Each row is a point on a landscape with many valleys, with its height.
From any point a ball rolls to the lowest of the 6 points nearest to it. It stops when none of these is lower. Distance is the straight distance between rows; heights are no part of it.
q547: [ 48 -28 -22  51 -12 -53  24 -66  25   2  20 -19 -70  10 -39 -21   3  12
   5 -44  28]  (h 17.1)
q864: [-60  30 -14 -56  16  11  -8 -21 -19  -6  52 -12  22 -46 -71 -26  12  25
 -13  29   0]  (h 9.9)
q140: [ 45 -20  38  34  11 -17   7  -9  33 -28  18 -51 -31 -20  56  12   6  18
  10 -29   0]  (h 11.1)
q902: [ 27 -12  47 -15 -23  32 -23  11  32  -4 -52 -46 -18  -4  60  -6   2  15
   6 -30 -12]  (h 21.2)
q119: [-57  50 -29   8  41  17   9  49  17 -64  29  40  21 -38 -30  49   5 -51
  17  31   8]  (h 23.3)
q382: [-37  24  -8  -3 -43  31 -28  59 -22  77 -50  62  12 -21  29 -21  12  16
  -1  -6 -10]  (h 25.5)
q193: [ 17 -22  47  -6  39 -13  30  31 -17 -54  66   6 -17  61  48   5  18  -7
  -1 -33 -27]  (h 16.4)
q283: [ 84   2 -40  34  42 -48  33   6  -5 -14  86 -11 -66  55 -15  31  26  -2
  -5 -73  16]  (h 18.4)
q366: [-54  40   4 -22   4   9  -5 -24 -30 -17  42  14  39 -48 -58  -4 -21  18
   8  50   7]  (h 38.2)
q353: [ 62   3 -17  51 -13 -21 -10   0  14  12 -60 -27 -21   9  34  18   6   0
  12   4   6]  (h 17.0)
q869: [-36  40   3 -14 -30   9 -29  15 -43  87 -60  56  -5  -7 -16 -45  -7 -23
  13  -2 -24]  (h 25.0)
q608: [ 16 -42  41  -4  39  23  14   5   5 -44  59 -74 -49 -28  23  13  38  -6
  29 -20 -22]  (h 26.5)
q616: [ 23 -10   7  11  25 -23  39  14  -1 -25  74  -5 -62  25  50  39  27 -41
  11 -54  21]  (h 15.9)
q845: [-37 -11  35 -16  -3  46 -16  10  10  19 -44 -20  21   1  25 -37  -6  49
  -3   2 -13]  (h 29.3)
q826: [-61  25  23 -25  18 -23  36  16 -22 -26  78   8  41  37 -20 -12  20  17
 -30  22 -14]  (h 19.9)
q560: [-45  -9   3 -21 -46  15 -29 -18   2  81 -56  81  34 -27 -27   4 -70 -32
  34  -9   9]  (h 24.8)
q751: [ 77 -22 -25  33 -26 -40  -7 -68   7   6 -36 -11 -15  36  12 -16 -14  23
 -11 -19  17]  (h 25.7)
q484: [ 19  18  29 -17 -29  38  -4  52  34  30 -79 -33  -7   7  71 -15 -12  14
   3 -20 -33]  (h 17.5)
q554: [-56  15  33 -38  19   0  23  -2   5 -14  45 -46  -4 -27 -18 -32  44  25
  -7  22 -16]  (h 22.6)
q242: [-41   0   2  -5 -40  28  -1  43 -10  68 -59  27  20   9  16 -49   0  34
   3  -6 -25]  (h 24.9)
q723: [-48  30 -48  -3  30  27 -10  11  -9 -46  22  35  37 -36 -46  56 -20 -58
  36  51   7]  (h 25.4)
q665: [ 54 -28  30  44  28 -33   0 -27  26 -38   9 -39 -58 -19  11   8 -17  22
  15 -28   6]  (h 37.6)
q609: [ 74 -24 -17  45 -13 -17  21 -71  25   5  -3 -20 -67  23  19  -6  -1  27
 -41 -23  25]  (h 38.7)
q190: [ 86   1 -33  46 -14 -37 -14  -3 -29  -6 -45  -2   3   9  58  21   9 -14
 -12  -7  60]  (h 13.3)
q19: [ 69  -1 -53  45 -22 -46 -20 -25 -36   8 -41  24 -10  44  46  14  18 -15
 -29  13  42]  (h 12.2)
q770: [-32 -13  62 -21  22   6  20   5   8 -41  63 -54 -17 -26  50 -11  28   5
  -8  -5 -44]  (h 6.5)
q162: [-42  36  -5 -26  16 -53  34   5   0 -26  58  63  38  17 -38  -5  -9  -9
 -43  45  -3]  (h 20.2)
q607: [-50 -13   0 -18 -17  28 -38 -29  -2  50 -39  62  61 -26 -52  22 -66 -70
  46  -8  -5]  (h 25.8)
q810: [ 55 -19  -3  35  22 -29   6   1   1 -38  84 -15 -74  28  10  23   1 -12
  -1 -59  15]  (h 16.1)
q312: [ 92 -19  32  27  18   3  -5 -11  16 -12  -9 -57 -37  -1  24  23 -21   7
   6   1  10]  (h 38.6)
q459: [-50  26   6 -32   7 -19  54  -1  -8   2  72 -14  26  -6 -33 -37  37  -4
 -16  10 -19]  (h 19.8)
q904: [ 58 -37 -54  53 -20 -44   2 -43  -4   8 -34  -4 -26  59  -5 -45  20  -3
 -33  22  -9]  (h 51.4)
q920: [-59  50 -10 -18  -3 -24   8  20 -17 -20  43  41  39 -35 -68  22  -4  -3
  -5  45   9]  (h 21.0)
q12: [-45 -12  22 -55  -4  33   4 -18   1 -23  18 -49  -8 -24  30 -29  28  41
 -14   1 -44]  (h 46.6)
q928: [  0 -42  51  12  24  -9  31  22  -9 -14  76 -50 -57  15  25  22  28  -8
   8 -30 -23]  (h 14.5)
q695: [ 78 -32 -14  49  -7 -23   8 -46  17 -17 -32 -39 -33  39  24   6   4  31
  -3   3  17]  (h 33.3)
q449: [-35 -31 -25 -48  11  30 -29 -40  -5 -19  -4  11  32 -66 -79  40 -49 -22
  66  -7 -10]  (h 32.0)
q643: [ -1  42 -32   0 -36  48 -13  72  -6  68 -77  11   0  -6  65  -2  46  16
  -4 -33 -34]  (h 23.0)
q275: [ 43 -27  36  19   5  42 -13   4  23 -49 -39 -47 -23 -16  56  -7  16  39
   8   5  -3]  (h 31.1)
q819: [ 62 -12  24  55  11 -29  12 -50  19 -18  29 -46 -62  -5  -1 -10  11  22
  13 -47  30]  (h 20.3)
q430: [ 52 -34   4  11  25 -35  24  12   3 -56  94   2 -53  49   2  12   9 -16
 -19 -69  27]  (h 16.7)
q104: [-48  19   4  -1 -34  21 -29  -5 -25  69 -52  65  29 -15 -32 -21 -32 -15
  24 -21 -14]  (h 24.7)
q199: [ 33 -36  41  22 -11  23 -12  23  17   1 -57 -44  -7  -5  54   5  10   3
  -4 -30   1]  (h 18.5)
q597: [-56 -17  -8 -36   1  62 -34 -54  29  -1 -43  18  22 -63 -81  24 -82 -23
  65  13  14]  (h 28.8)
q360: [-27  -2  13 -76   8  35 -10 -27   6  24  -6 -15  10 -38 -40 -23  -1  25
 -23   4   3]  (h 28.1)
q725: [-42  40 -36  30  32  14 -17  36  39 -66  -2  58  33 -10 -15  51 -27 -44
  19  35   8]  (h 22.4)
q282: [-50  53 -32 -18  37 -23 -25   4  -1 -18  39  32  44 -20 -60  41 -27 -48
   7  35  18]  (h 23.5)
q135: [-32  -6  37 -44  13 -25  43  46 -16 -12  54  19  17  68   4 -10  18   1
 -57  23  -3]  (h 25.6)
q522: [-48  28   2 -43 -35  40 -14  36  -6  77 -78  32  32   4  21 -38   2  21
 -18  -1 -16]  (h 24.6)
q297: [-56   6  23  -2 -35  28 -33   2 -30 107 -23  67   4 -21   1 -11 -15 -43
  12 -15 -24]  (h 25.2)
q825: [ 33  -1  -2  25 -32  26  -7  25   0 -14 -68 -17  14   9  68  12  -3  -2
  11  -9  27]  (h 17.3)
q534: [-31  -1  17 -61 -30  24 -21 -24  13  58 -62  18  26 -28 -57  -5 -62   7
  19   1 -11]  (h 23.2)
q932: [-44  36 -42 -20  41  26 -30 -15 -12 -21  44   8  39 -54 -61  57 -13 -24
  50  32  35]  (h 42.6)
q766: [-59  21  13 -53   1 -11  19 -18 -22  -1  60   7  38 -25 -31  -9   6  -2
  -1  44 -26]  (h 19.4)
q201: [ 31 -11 -17  55  16 -23  26 -36  21 -33  73 -28 -93  -1 -19  12   2  15
   7 -38  27]  (h 16.5)
q90: [ 69 -33 -52  63 -37 -48  22 -56  14  18 -34   0 -17  62 -15 -20   3   1
 -12   4  -4]  (h 31.2)
q40: [ -7  -3  13 -26 -30  36   8  54  -7  47 -71   4  17   6  57 -32  10  37
 -23 -15 -44]  (h 20.0)
q407: [ 55 -16  25  18   6  16 -17  30  27 -11 -68 -57   8   9  50   5  13   5
  14 -27   9]  (h 20.5)
q371: [ 70 -39 -90  44 -21 -40  -5 -28 -44  17 -19  17  -5  59   9 -34  62 -16
 -26  12   4]  (h 10.8)
q497: [-10 -22   9  -2  28  -1  26  32  -5 -18  77 -35 -29  11  28 -21  29  13
  15 -10 -28]  (h 28.4)
q779: [-35  44   1   5  36 -30 -13  42  21 -43  13  56  72  18 -61  19 -39 -26
 -25  38  35]  (h 21.8)
q839: [-30  27  -6  10  38  -3  -4  36  16 -43  42  50  53  19 -22  32 -40 -28
 -17  32  10]  (h 21.7)
q855: [-42  29 -19  30  25  33 -25  42  25 -58  10  62  83  26 -29  23 -27 -41
   5  29  16]  (h 22.5)
q213: [-39   1  24 -65 -13  18 -14 -40  -5  35 -19  -6  36 -27 -43 -29 -40  37
   4   4  -8]  (h 11.9)
q113: [ 73 -40 -69  44 -51 -36 -16 -20 -11  39 -33   1 -18  59  20 -40  30   8
 -49  36 -15]  (h 17.2)
q460: [-58   2  26 -19  29  -5  55  37 -19   4  62 -26  -8   8   3   1  40  29
 -35  23 -19]  (h 22.9)
q610: [ 14   6   0  23  -3  27 -18  54   6  19 -72   6  19  -6  84  18   6 -20
   4  -1  -2]  (h 16.9)
q771: [ 28   7  36  -4 -12  45  -2  19   3  -1 -53 -45  11  10  43  -7   4  24
  10  -6  -4]  (h 19.0)
q755: [-39 -14  39 -71 -46  29  -6   1  11  23 -47 -25  21 -28  -5 -58  -5  43
 -25  -8 -24]  (h 34.6)
q971: [ 93  -7 -35  48 -23 -39 -17 -55  -9  17 -39   7 -26  35  22  -3 -16   4
   6 -10  33]  (h 13.6)
q131: [ 49  19 -13  56 -12   3  -9  44  -3  20 -56  -1 -14  -3  77  35   3 -13
  11 -15  28]  (h 16.3)
q724: [ 92 -66 -10  53 -36 -31   2 -85  27   7 -30 -15 -45  34 -24 -17   5  21
 -17   8  -2]  (h 52.8)
q692: [-43 -31  35 -29  34 -20  56  56 -30 -21  37  11   4  78  28   2  25 -33
 -28  20 -12]  (h 22.8)
q500: [ 84  10 -56  51  -6 -66 -12 -31 -46  46 -52  13  -5  16  55  13  39 -27
   7  -3  25]  (h 15.1)
q735: [ -2 -18  40 -34 -15  53   6  11  -1 -14 -26 -45 -18 -34  19 -39  21  26
   5  15 -22]  (h 64.2)
q509: [ 75   8 -37  55  13 -22  32 -35  12 -10  78 -34 -96  57 -24  15  17   5
  11 -57  18]  (h 16.6)
q370: [-53  49 -20   2  12 -35  -3  31  -7 -28  34  44  60  -9 -56  43 -30 -13
  -2  47   2]  (h 21.1)
q202: [-11 -18  53 -10  38   5  56  57   0 -45  52 -16 -30  32  37  17  62 -25
 -21   0 -14]  (h 18.1)
q33: [-48   4 -35 -59   0  29 -54 -41 -21  -8  10  16  31 -86 -84  17 -42 -12
  26  29   5]  (h 42.5)
q550: [-25  26 -14 -43  14  -2 -29 -38   8  -2  13  14  35 -64 -66  -1 -26  26
  11  37  17]  (h 45.6)
q175: [-47  46 -20 -22  23 -20   2   2  -6 -21  49  24  39 -33 -48  30 -23 -44
 -10  41  28]  (h 23.1)
q753: [-58 -18  15 -55   5  16  -5  -8   0   4  15 -24  18 -32  -1 -29  20  40
 -13  25 -30]  (h 30.5)
q603: [-51   4  15 -38 -40  29 -14   7   8  55 -65  37  44 -23 -31 -26 -36  30
  11 -16 -13]  (h 24.2)

Where does a ball stop that starts at each point below?
q723: q864
q547: q770
q40: q371
q382: q371
q509: q770
q725: q864

Call two points neighbours if one is among the 6 nearest of the other. Go from one point of each pair to the other, from neighbour to neighbour, staying as low as possible. Name the highest point that can't be avoided.
q371 / q864: q554
q371 / q770: q819
q213 / q371: q522
q140 / q371: q199
